Each row is a point on a tangle of strands that fork, close into loops and nearly touch. The rows are in no order.
In the rows, 128 means zero.
Two points are linked if the straight distance between their rows is under 128. Some points are linked to none.
<513>: [160 109 108 143 106 155 145 141 114  95  87 134 126 160 125 118 122 104
 126 116 133 168 107 106 106 116 156 149 109 134 107 162  81 136]
<768>: [155  92 129 134  88 129 131 123 138  98 143 120 145 139 175 108 158 125
 112 123 161 134 139 100 100 104 120 103  89 119 111 170 109 143]
<552>: [109 182 156 160 171 119  99 134 117 168 168 157 114 116 114 153 100 172
  84 141  65  94 151 175  94 143  93  48 149 169 109  81 212 140]
<700>: [149 112 113 110 133 127 123 147 122 142  69 121 103 187 119 120 145  98
 153 122 149 135 134 103 133 131 118 187 102 108 113  98 119  96]
<411>: [108 149 152 127 134 166 174 105 104 104 137  98 104 100  91  86 111  95
 152 131  74 142  93 102 143 164 187  97 181 127  90 131 111 181]
<722>: [127 198 105 149 139 125 116 163 163 130  92 171  99 147 108 179 107  99
 159 129 114 134 129 155 144 116 132 155 140 148 144  87 194 123]
<750>: [115 135 138 125 145 156 135 128 111 117 137 111  95 106 127  92 139 109
 128 144  97 125  94  95 134 164 177 102 143 107 102 110 117 176]
<51>: [174  73 122 120 113 132 105 140 119 179 123 137 132 113 140 108 174  87
 129 131 157 119 150  85 117 152 104 130  41  78 135 141  47 140]
<63>: [ 87 135  94 103 153  75 148 105 138 148 101 151 145 124 119 136 110 110
 156 164 175 122  92 159 190 140 163 198 152 112 161 126  92 100]
<169>: [162  93 113 139 103 115 149 119 128 114 100 132 145 170 135 131 139  90
 141 106 153 170  99 129 102 102 143 159  99 137 110 175  76 109]
<159>: [119 155  94  95 125 127 123 132 131 122  76 145  65 199  93 120 142  86
 157 135 131 144 127 106 156 139 123 178 135 123  98  74 171 100]
<32>: [141 138 107 157 132 125 142 131 121 128 123 149 176  76 142 141  89 151
  45 141 150 126 147 176 156 116 170 130 138 160 116 157  47 124]
<301>: [141 118 144  86  99 158 123 127 122 110 146  89  99 148 131  87 165 123
 155 107 110 148 114  68  89 146 118 118 138 116 142 126 156 148]
<642>: [143  75 156 108  57 129 129  91 122  87 173  79 146 162 174  95 170 160
 152 108 129 139 130  96  68 120  57  88 101 146 141 170 153 137]
<751>: [133 115 146 155 149 116 106 164 143 136 113 148 141 134 153 138 135 138
 112 156 148 109 173 134 128 111  84 135  89  96 116 138 129  94]
<351>: [146 141 117 125  93 148 151 134 118  73  73 124 116 171 106 130 104 109
 147 124 115 160 113 110 115 109 158 158 157 137 101 140 142 116]
<843>: [ 93 139  91 101 104 108 174 101 114  84 128 125 163  83  85 143  56 147
 132 127 154 114 102 161 175 134 202 143 235 155 142 135 103 158]
<87>: [116 160 110  97 112 123 158 118 123 113 106 141 126 102 106 150 103 106
 149 100 124 161  66 144 149 115 187 157 193 158 158 145 134 144]
<772>: [100 125 121 128 116 153 194 112 100  77 132 112 128  93  92 111  95 109
 134 119 103 149  88 129 156 131 209 133 180 137 105 155  72 162]
<96>: [133 123  99 115 153 103 129 137 124 122 124 138 149 100 127 142 124 153
 100 156 147 108 126 152 141 110 187 152 147 116 122 101 121 112]
<416>: [128 119 164 144 142 156  81 174 104 130 128 129  98 118 157 114 156 155
  88 163  91  82 162 119 123 142 108  80 101 114  79 103 163 124]
<557>: [130 127 146 150 171 148  88 182 118 155 100 144  90 139 152 113 160 115
 109 168 107  92 135 117 140 158 124 106  91  99  96  90 134 148]
<294>: [146  90 141 125 132  88 124  83 138 115 141  98 165 156 123 134 131 180
  97 107 151 137 147 152  96  70  95 134 134 147 103 143 153  64]
<357>: [121 185 105 145 152 106 112 163 157 172  73 187 117 141 115 158 103  87
 162 141 134 120 119 157 167 147 127 159 129 130 171  99 148 137]
<527>: [ 97  69 104 139 115 132 177  92 136 127 157 123 137  87 134 136 164  94
 126 124 161 125  98 138 167  92 174 146  87  98 137 167   4 139]
<332>: [ 78 168  88 108 141  87 161 117 113 124 108 143 152  99 124 155  53 142
 128 133 168 101 101 190 199 156 182 165 208 176 146 112 113 146]
<243>: [154  90 178 129  98 170 108 127  99 106 123  63 128 185 160 125 137 162
 121 122 104 109 187 104  93  98 100 109 119 130  89 120 172 100]
<129>: [102  54 117 125 103 120 182  69 136  92 171  96 140  93 117 121 173 132
 111  99 148 125  94 151 144  65 181 117 106 132 111 176  44 147]
<158>: [136  63 167 110  64 173 120 111 103  90 164  71 130 151 181  78 171 148
 132 102 119 133 129  79  82 146  83  85  88 130 136 151 131 153]
<621>: [120 153 120 163 144 106 109 146 179 136 142 150 129 135 132 192 107 136
 154 122 143 123 179 164 131  87  80 152  97 119 150 103 197  64]
<40>: [136 153  97 102  99 136 139 137 127  90  75 132  97 174  93 143 114 111
 157 132 114 159 113 121 141 120 158 179 159 140 106 100 166  87]
<326>: [130 128 109 119 157  83 108 131 146 168 123 160 163  82 129 171 118 149
 116 137 155 104 123 173 143 112 154 160 131 112 161 115 134  93]
<847>: [146 157 115 167 150 127 134 149 119 120 108 145 176  95 123 141  72 165
  58 131 135 135 162 176 137 111 155 126 159 165 105 141  90 121]
<794>: [152 126 105 127 142 102 110 140 145 185 106 160 151 100 120 157 136 103
 153 156 147 111 117 144 150 127 145 171 106  85 170 117 103 109]
<137>: [108 158 127 118 158  95 103 152 143 185 126 168  94 146 133 120 153  99
 160 135 125 137 115 119 121 169  77 134 106 108 162  92 166 135]
<253>: [109 181 141 173 191 109 115 150 127 155 101 164 120 152 113 167  94 141
 104 162  89  95 141 193 151 122 115 106 146 152  93  79 170 115]
<266>: [133 110 182 119  82 184 102 135 103 105 104  60 111 196 160 108 127 149
 153 121  93 112 185  63 104 131  68 119 121 127 112 116 182 128]
<143>: [120  97 173 116 132 203 106 132  88 121 162  70  79 126 147  56 167 111
 141 113 100 111 121  63 132 201 137  77 110 113 104  94 114 189]
<542>: [132  84 127 116 133 107 152  84 129 117 173 105 162  91 129 118 168 165
  84 101 148 127 115 138 134  88 153 117 125 131 118 176  81 129]
<421>: [118 130 123 134 183  98 108 156 128 153  97 150 117 124 134 127 127 123
 112 183 128  82 130 146 159 137 155 135 122  97 109  92 130 119]
<848>: [145 146 112 121 118 105 127 106 155 130 137 143 165  98 123 166 119 152
 128  74 149 146 105 160 122  88 150 150 152 165 182 155 153 120]
<138>: [139  88 157 142 102 189  80 169  94 138 154 121  92  89 190  91 183 121
  83 132 112 134 160  97 134 211  72  76  36 113 124 146  79 125]
<603>: [113 194 148 129 116 153 143 112 133 113 155 110 117 119 111  88 119 125
 164 134  92 141 118  91 108 169 117  83 180 140 131 145 168 178]
<265>: [100 140 117 109 160 107 130 129 138 175 124 148  94 133 120  99 157  75
 156 127 143 137  93 101 144 169 111 144 115 101 149 101  97 166]
<324>: [178  74 102 128  88 122 112 130 137 143 140 138 138 125 161 130 180  97
 129 118 161 124 127  98 100 118 122 116  46  98 135 162  71 140]
<197>: [147  94 103 127 137 127 129 131 135 183 122 147 125 106 108 111 152  72
 151 147 168 125 129  97 154 155 113 154  74  67 159 135  27 143]
<187>: [144 107 145 146 127 130 124 144 130 106 135 128 142 130 167 116 141 144
  99 141 146 130 161 111 112 110  98 112  94 118 116 156 127 115]
<453>: [108 165 101 118 152 102 132 134 136 181  90 171 103 128 117 131 127  63
 158 136 140 142  79 128 169 166 154 160 138 129 163 104 109 158]
<773>: [116 183 122 153 151 126 112 164 169 136 135 156 114 142 118 208  93 132
 155 118 108 129 166 180 134 102 100 145 117 129 150  82 198  88]
<749>: [125 149 174 143 108 184 105 150 124  93 127  94  99 177 133 103 127 150
 155 157  78 107 168  82 100 141  67  91 134 124 113 123 190 144]
<290>: [149 110 119 121 111 105 119 121 154 128 159 137 153 114 145 158 161 147
 136 102 137 148 110 138  87  85 123 124 106 136 172 157 144 104]
<634>: [128 147 108 105 127 100 145 115 148 136 115 148 153  97 113 170 111 123
 141  86 159 151  84 158 161 109 178 173 170 160 185 153 131 128]
<323>: [124 165 125  94 126 107 132  68 143 139 164  96 179  96  42 124  75 174
 117  89 122 134 135 147 113 136 125 112 226 163 127 131 196 124]
<731>: [120 130 119 147 122 172 173 117 104  82 143 111 136  64 114 104 106 123
  99 127 113 141 118 138 155 133 215 109 144 134  90 157  49 160]
<292>: [ 83 161  99 120 164  69 138 110 140 164 100 163 156 120 121 159  73 128
 140 160 175 108 115 193 200 147 157 175 173 146 167 108 120  89]
<248>: [117  99 150 114 153 174 113 137  98 125 130  96  73 124 140  68 164  88
 132 123 106 119 110  75 147 173 161 101 117  98  96  89 102 185]
<686>: [128  81 172 107  83 210 103 129  83 107 171  69  94 131 164  61 170 131
 132  91  98 134 131  59  97 196 102  80  80 127 136 123 108 174]
<643>: [123 118  77 106 126  94 128 122 148 159  98 154 151 106 106 160 113  99
 166 149 174 127  95 143 175 137 169 191 131 101 192 131  74 118]
<256>: [138 111 148 111  72 129 145  91 142  78 177  86 151 127 133  98 144 159
 154 119 128 145 134  88  75 114  86  88 142 137 142 176 169 140]
<755>: [128  93 123 134 127 118 152 110 146 155 144 144 149  92 136 130 156 104
 128 136 165 131 113 120 150 124 142 155  84  90 156 174  31 136]
<533>: [148 107 151 133 138 120 127 104 119 107 141 101 142 168 123 141 104 181
  91 113 131 133 183 142  94  78  87 133 141 140  80 121 168  58]
<217>: [111 158 158 149 159 130 101 153 117 143 156 140 108 118 131 142 123 168
  88 159  71  80 148 149 103 136 100  68 133 138  98  92 195 136]
<117>: [ 99 173 142 134 162 126 132 128 124 141 140 143  99 125 137  99 132 109
 135 144  91 127 100 114 131 161 138  89 155 125 122 112 159 181]
<366>: [135 113 178 131 137 150 118 123 108 121 119  79 117 186 143 141 109 170
 107 133 107 110 198 117 104  92  79 123 129 125  77 114 183  73]
<410>: [142 103 135 111 101 120 111 135 144 138 156 129 131 149 142 128 173 143
 151 104 123 153 120 112  69 121  61 131  85 133 179 139 155  99]
<491>: [157 104 107 135 123 103 129 127 151 140  96 144 140 169 127 147 142 103
 155 125 160 147 128 124 113  93 108 175  89 107 139 146 115  80]
<806>: [127 180 143 164 180 122 126 152 111 142 107 150 142 117 110 135  80 156
  70 145  90 108 139 186 136 132 136 108 167 166  97 105 136 136]
<118>: [136 118 144 169 135 119 111 156 150 147 140 153 131 139 151 175 120 140
 139 147 146 121 182 147 107  93  42 135  76 103 133 129 159  75]
<710>: [129 152 143 114 104 172  99 149 127 114 142 117  88 168 131  90 142 120
 170 140  93 127 134  65  82 167  77  93 132 121 144  97 186 165]
<110>: [ 90 194 146 163 186  93 112 120 122 166 140 157 111 145  99 181  70 145
 107 129  82 105 160 199 137 122  88  88 155 174 103  61 215 110]
<162>: [148 110 124 104 114 131 123 133 139 136 134 133 105 151 137 104 175 114
 155  95 133 165 109  84  82 137  85 142  91 121 161 145 124 130]
<763>: [149  63 117 118 126  82 133  76 133 115 164 108 190 120 124 125 141 180
  70  98 163 128 128 153 104  75 133 109 125 147 103 178 103 106]
<4>: [127 161 152 139 110 154 134 129 136  94 168 106 141 107 130 102 119 165
 133 144 100 133 147  96  86 135 101  82 157 135 135 162 163 158]
<827>: [125 127 106 151 125 138 162 131 106 110 123 144 149  79 137 136 105 123
  82 137 141 139 119 165 164 126 199 141 131 137 116 163  31 142]
<104>: [120 166 124 127 150 123 108 161 148 155 121 152  93 153 127 137 144 115
 148 135 108 131 128 117 114 133 104 136 119 117 139  84 184 117]
<55>: [126 141  92 105  97 106 167  81 127  92 129 113 184  95  76 148  58 156
 114  84 168 148 111 162 156 106 170 141 220 174 139 162 126 142]

How many points has the smallest loop of links through each point below? Write 0 if it is on no loop.
<700> | 7
<265> | 6
<256> | 10
<292> | 0
<118> | 0

A piece is all that can be reached along the links. How many separate loops has the piece of each point below (a circle has one, a figure eight two, a Y none), and how many tips (points with one link)?
<416> | loops 1, tips 1
<162> | loops 1, tips 1
<169> | loops 1, tips 0
